A landscape with many valleys, sampled at points; each row gives a point and its height.
A ball rolls from a point to whichever of its 4 nearest points has the largest drop for the distance, and stops where none of them is lower. Distance is the straight distance between rows; heights are no part of it.
por: [105 113 131 155 114 173  67 121 128 138  84 135 122 151 100 119  97 152
 176 119 143]  h=257
gevo: [139 124 115  50 153 105 129 151 122 171 157  97 154 166 173 141 107  72
 134 144  71]  h=604
Sagi: [163 135  91  71 102 106 145 119 107 205 106 104 140 168 168 164 111  74
 142 134 118]  h=771
volus: [177 143 145 105 112  97 133  87 105 146 148 136 124  85 146 172 162 121
 144 137 103]  h=539
far: [144 137 177 134 137 132 182 151 106  94 180 129  93  89 125 118 168 108
  94 130 157]  h=46
Nav: [147  89 110 108 103 174 135 114  68 176 127 127 119 110 137 162 141 136
 168 148 149]  h=196
paka: [ 87 111 106 178 130  88 104 164 151  57 180 140 111  65  44 106 149 187
 148 147 110]  h=270
Sem: [ 69 123 117 118 116 203  61 161 171  58  73 143 108 190 124 100  87 121
 124 135 128]  h=118
Tubik: [115  79  96 143 100 170 145 127 115 178  72 112 127 147 145  61  91 101
 118 161 153]  h=149
fad: [ 82 154 127 138 125 140  57 142 144  84  91 156 131 153 107 117 108 165
 169 101 106]  h=199
Risev: [120 133 158 167 133 125 129 140 143  78 168 154  97  62  81 134 174 163
 142 114 134]  h=131
Geg: [103 119 108 134 121 200  70 145 175 110  80 146 147 162  97 114  86 134
 117 110 151]  h=93
faru: [106 149 139 150 124  93  98 103 135 118 149 135 119 124 107 161 133 178
 160 103 126]  h=205
tupo: [152 124 113  87 123 123 133 133  77 151 114 104 130 158 177 139 129  92
 141 156 134]  h=156
Tati: [117 124 120 126 100 176  73 106 145 144 102 132 145 144  95 167 108 161
 162 102 143]  h=240
naf: [104 117 168 168 109 185  67  85 162  83  82 153 107 159  89  75  96 132
 166 123  89]  h=174
kes: [130  86 112 143 104 173 130 106 107 174  72 142 131 149 123  86  99 123
 129 134 165]  h=198
Muzod: [116 116 193 168 132 196 135 131 119  75 153 152  92  59 115 119 150 122
 114 113 157]  h=92
Girez: [106 145 181 173 126 163 112 124 139  83 151 169  99 116 117 104 123 148
 168 118 108]  h=155
riz: [127 132 112 125 113 116 160 124 120 194  93 115 130 176 170  97 107 108
  93 113 154]  h=398
tos: [137  88 116 128 114 163 159 149  71 176 101  99 124 162 166 116 114 106
 136 166 146]  h=113
ripa: [153  81  70 110 119 166 102 105 134 211  77 100 149 119  92 168 126 100
 111 148 168]  h=264
duta: [143 110 112 123 111 146 152 126  78 157 116 124 126 147 156 139 121 131
 153 135 133]  h=166
Bosi: [161 127 103  96 136 141 136 166  92 151 177  96 141 187 194 140 134  80
 152 178 117]  h=40
kub: [147 104 167 142 108 197 127 113 112 111 156 162 103  84 122 143 152 146
 138 106 159]  h=81
Kapan: [137 152 161 140 135  62 149 120 134 125 182 124 120  72 105 150 182 156
 117 119 111]  h=570
zema: [129 119 135 149 101 159 119 118 111 165  95 121 137 140 123 147 113 149
 160 104 143]  h=219
Susa: [162 157 141  94 156 132 161 164 114 114 229 114 129 131 169 144 154  83
 121 166 131]  h=59
Sofe: [194 110 108  77 103 117 142 139  83 150 183 127 145 122 182 172 145  80
 154 186 114]  h=177
Gadeb: [151 169 145 119 132  67 136  95 127 146 162 111 114  63 111 164 169 141
 115 145  93]  h=414
Nefu: [ 93 135 108 165 145  49 111 143 132  67 118 123 120 106  71 105 113 176
 115 100 106]  h=319
Muli: [143  73  67  86 122 141 131 120  82 192  89  83 137 145 129 180 128  96
 134 173 147]  h=406
gero: [151  77  83  88 100 167 102 109 139 209  89  96 147 105 109 181 109 101
 133 132 157]  h=261
Sozas: [119  95  99 115 115 179 109 104 139 169  66 115 156 123 118 135 110 118
 137 117 168]  h=249
vuko: [144 143  97 135 121 125 124 101 214 112  82 132 168 141 106 133 128 146
  84 113 177]  h=359
Tanup: [154 123 150 139 133 152 141 134  94 128 171 152 112 101 129 157 153 145
 144 125 128]  h=67
Bopuf: [180 151  76 115 110 124 146  84 199 134 107 133 174 126 121 154 174 124
  78 135 150]  h=362
vel: [177 113 124 125 124 158 172 153  77 132 181 127 133 141 188 151 141  68
 130 178 155]  h=44
namo: [150 146 142 139 134  73 129 115 146 123 174 112 103  45  81 138 162 161
 128 140 132]  h=276
bazi: [104 128 102 158 141  57  98 150 141  75 177 129 125  88  36 111 136 183
 146 154 112]  h=309
Roreg: [125 143 131 121 129 121 161 132 123 165 126 109 146 182 183 121  96 103
  97 106 114]  h=314
pur: [127 107 119 119 113 174 110 116 103 184  94 103 140 106 133 179 124 143
 172 134 149]  h=200
pupu: [101 125 153 141 126 137 107 111 119 126  86 133 142 140 132 103 109 157
 150 106 128]  h=222
getaf: [141 132 145 149 182 139 205 160 127 110 186 127  82  59 134  96 156 100
  64 132 148]  h=45
Pobot: [112 151 163 162 145  81 139 133 128 133 142 128 113 119 127 107 116 170
 110 110 123]  h=306
Gerud: [150 114  72  70 127 118 143 173 143 182 132  98 147 193 173 118 102  47
 113 135 137]  h=751
vut: [135  95  82 104 108 139 135 119 123 185  82  99 159 131 149 143 117 104
 107 125 172]  h=342
Gid: [151 154 133  63 120  94 142 113 137 184 113 107 145 131 168 164 136  86
 110 110  85]  h=632
kuz: [111 153 154 117 162  86 185 156 113 115 203 115 107 135 162 101 167 120
 107 124 115]  h=295
Nomod: [138 142 181 160 147 153 193 129 123 100 159 141 103  83 146  95 150 105
  87 113 140]  h=47
foreg: [155 115  93 106 107 150 141 101 168 176  85 110 168 130 132 140 145 107
  93 139 173]  h=370
vaver: [125 157 141 137 135  85 148 121 118 130 154 119 118 118 137 141 150 153
 130  97 128]  h=531
fugi: [143 156 148 112 121  63 150 112 106 148 137 123 151 131 171 150 152 116
 115 124 104]  h=803
tuge: [114 129 141 189 143  78 152 129 122  86 151 146 121  99 105  81 131 162
 115 137 111]  h=179
Nipab: [104 121 124 197 154  56 102 123 139  57 113 132 121 108 101  74 124 176
 118 117 102]  h=258
Rud: [ 97 115 191 146 113 187 118  80 124 105  82 162 119 137 115  71  96 130
 172 113 114]  h=84
repuz: [127 136 139  67 128 104 151 148 123 184 139  99 152 185 160 124 118  95
 111 114 107]  h=450
Tudo: [122 131 106 147 131 148 106 104 161 127  61 125 149 163 122 129 108 148
  94 102 164]  h=360
zib: [124 142 141 146 133 140 108 118 128 107 161 149 119  85 108 138 143 153
 159  99 137]  h=90
siru: [111  95 123 140 107 194  72 124 124 138  95 141 131 135 101 148 130 167
 198 108 144]  h=244
Zavel: [108 145 145 183 141 105 113 126 129  84 110 153 120 131  91  99 121 175
 126 119 102]  h=247
tal: [ 69 136 152 142 113 185  58 151 141  65 142 154  96 166  96 131 153 146
 199 116 104]  h=303
Vope: [133 156 153  99 116 105 164 135  88 149 179 103 127 153 193 128 135 108
 121 131 113]  h=169
tave: [ 84 137 137 134 138 171  68 144 160  58  83 161 118 158  89  80  99 121
 147 120  85]  h=188
masus: [136  45  67  95 159 133 135 143  91 191  90  87 133 132 130 141 113  81
 112 166 159]  h=408
Mutut: [129 154 114 156 159  67 126 132 170  91  94 122 133 148 124 123 112 164
  76  93 125]  h=208
Tam: [ 78 139 152 169 130 153  89 108 153  56  90 175 131 145 108  82 101 159
 146 117  90]  h=246
Rof: [ 99 135  97 134 169  51  72 168 165  33 110 134 124 114  47 124 120 168
 132 117 107]  h=386
tiguk: [127 152 132 150 148 114 200 147 131 119 181 128  84  52 115 100 157 130
  95 142 135]  h=122
lut: [133 158 141 149 160  62 152 126 123 142 172 114  97  97 121 103 143 156
 108 127 101]  h=5
tofil: [111 150 178 169 133 107 163 125 116 107 144 148  96 112 134  86 139 159
 105 132 120]  h=75
bipa: [123 148 142 154 136  87 138 117 154 124 101 122 131 152 137  94 106 139
  68  97 139]  h=238
rako: [134 147 104 111 109 128 150 105 174 137  90 120 172 139 140 137 108 126
  79 116 146]  h=374
Vap: [120 115 180 161 129 154 181 128  91 122 159 153 101 100 132 118 143 156
 126 105 129]  h=53
bipon: [133 125  89 114 109 164  84  93 152 172  90 124 166 133  98 150 114 137
 117 104 185]  h=245
mif: [139 148 128  59 151 111 136 149 146 150 210 121 153 171 191 156 139  61
 171 148  67]  h=672
Mavav: [122 131  98 136 151 105  83 149 163  62  86 152 130 148  96 116 113 163
 123  98 115]  h=159
kided: [134 129 114 157 131 127 136 125 165 135  65 134 145 151 131 105  94 132
  96 110 158]  h=310
Kisim: [ 97 138 122 206 145  72 143 146 130  76 182 132 120  58  68  88 145 168
 135 152 124]  h=304
Diz: [151 134 109  63 111 115 156 121 146 194 114 103 150 155 165 153 113  70
 110 120 119]  h=648
vik: [173 131 156 120 158 137 202 175 107  98 211 119  92 108 159 125 141  82
  99 159 155]  h=43
Karus: [ 87 125 133 144 140 120  80 123 145  54  83 154 129 146  96 107  90 160
 133  94 111]  h=197
Sodaf: [ 54 131 150 150 135 124  77 169 138  64 152 163  96 143  79 107 136 173
 176 114  79]  h=260
puved: [ 86 133 153 169 155 116  84 153 146  66 171 161 111 100  72 112 138 172
 152 121 110]  h=203
dezes: [163  83 106  97 136 145 131 169  58 171 125 106 123 159 167 148 129  81
 167 183 134]  h=119
Bav: [152 131 143 109 126 145 163 169 103 114 209 118 126 149 198 145 142  74
 126 181 134]  h=41
laki: [172 135 125  60 109 108 139 127  96 162 153 108 142 151 180 162 142  87
 138 161  78]  h=779
Zek: [126 155 138 110 133  67 113  89 155 135 103 121 132 106 124 157 147 118
 101 123 123]  h=495
folis: [119 144 162 142 124 136 172 113  86 140 126 149 120 137 159  98 121 147
 128 122 114]  h=86
dasu: [148 145 155 104 124 122 182 133 115 117 188 127 126  88 151 178 159 128
 122 153 127]  h=417
Zeka: [100 108 133 153 113 188 104  98 112 134  64 146 140 138 125  70  76 124
 148 118 126]  h=181
torer: [123 133 125 118 121 105 113 103 144 146  84 124 142 143 127 162 143 140
 109 102 134]  h=435
sorog: [139 126  99 119 127 153  92 129 200  63  90 170 159 150 101 143 110 164
 110 103 156]  h=115
Dobo: [165 168 133  74 143  97 172 141 123 142 207 107 133 144 188 143 145  76
 122 160  88]  h=608
kese: [140 123  93  76 108 123 111  86 132 184  85 120 151 133 121 184 112  87
 116 128 128]  h=331

Call two points neighbours if one is among the 4 nearest of the other. Go from one point of each pair to the other, from neighbour to neighbour, staying as low as possible. Name the highest point that can't be avoided.
Vope, Bosi | kuz
Geg, Rud | tave
Bosi, tos | dezes

Two balls start at each pair of points below. Name the first point that both come to, or write -.
kese, vut | Sozas
puved, tal | zib
tuge, faru | Vap
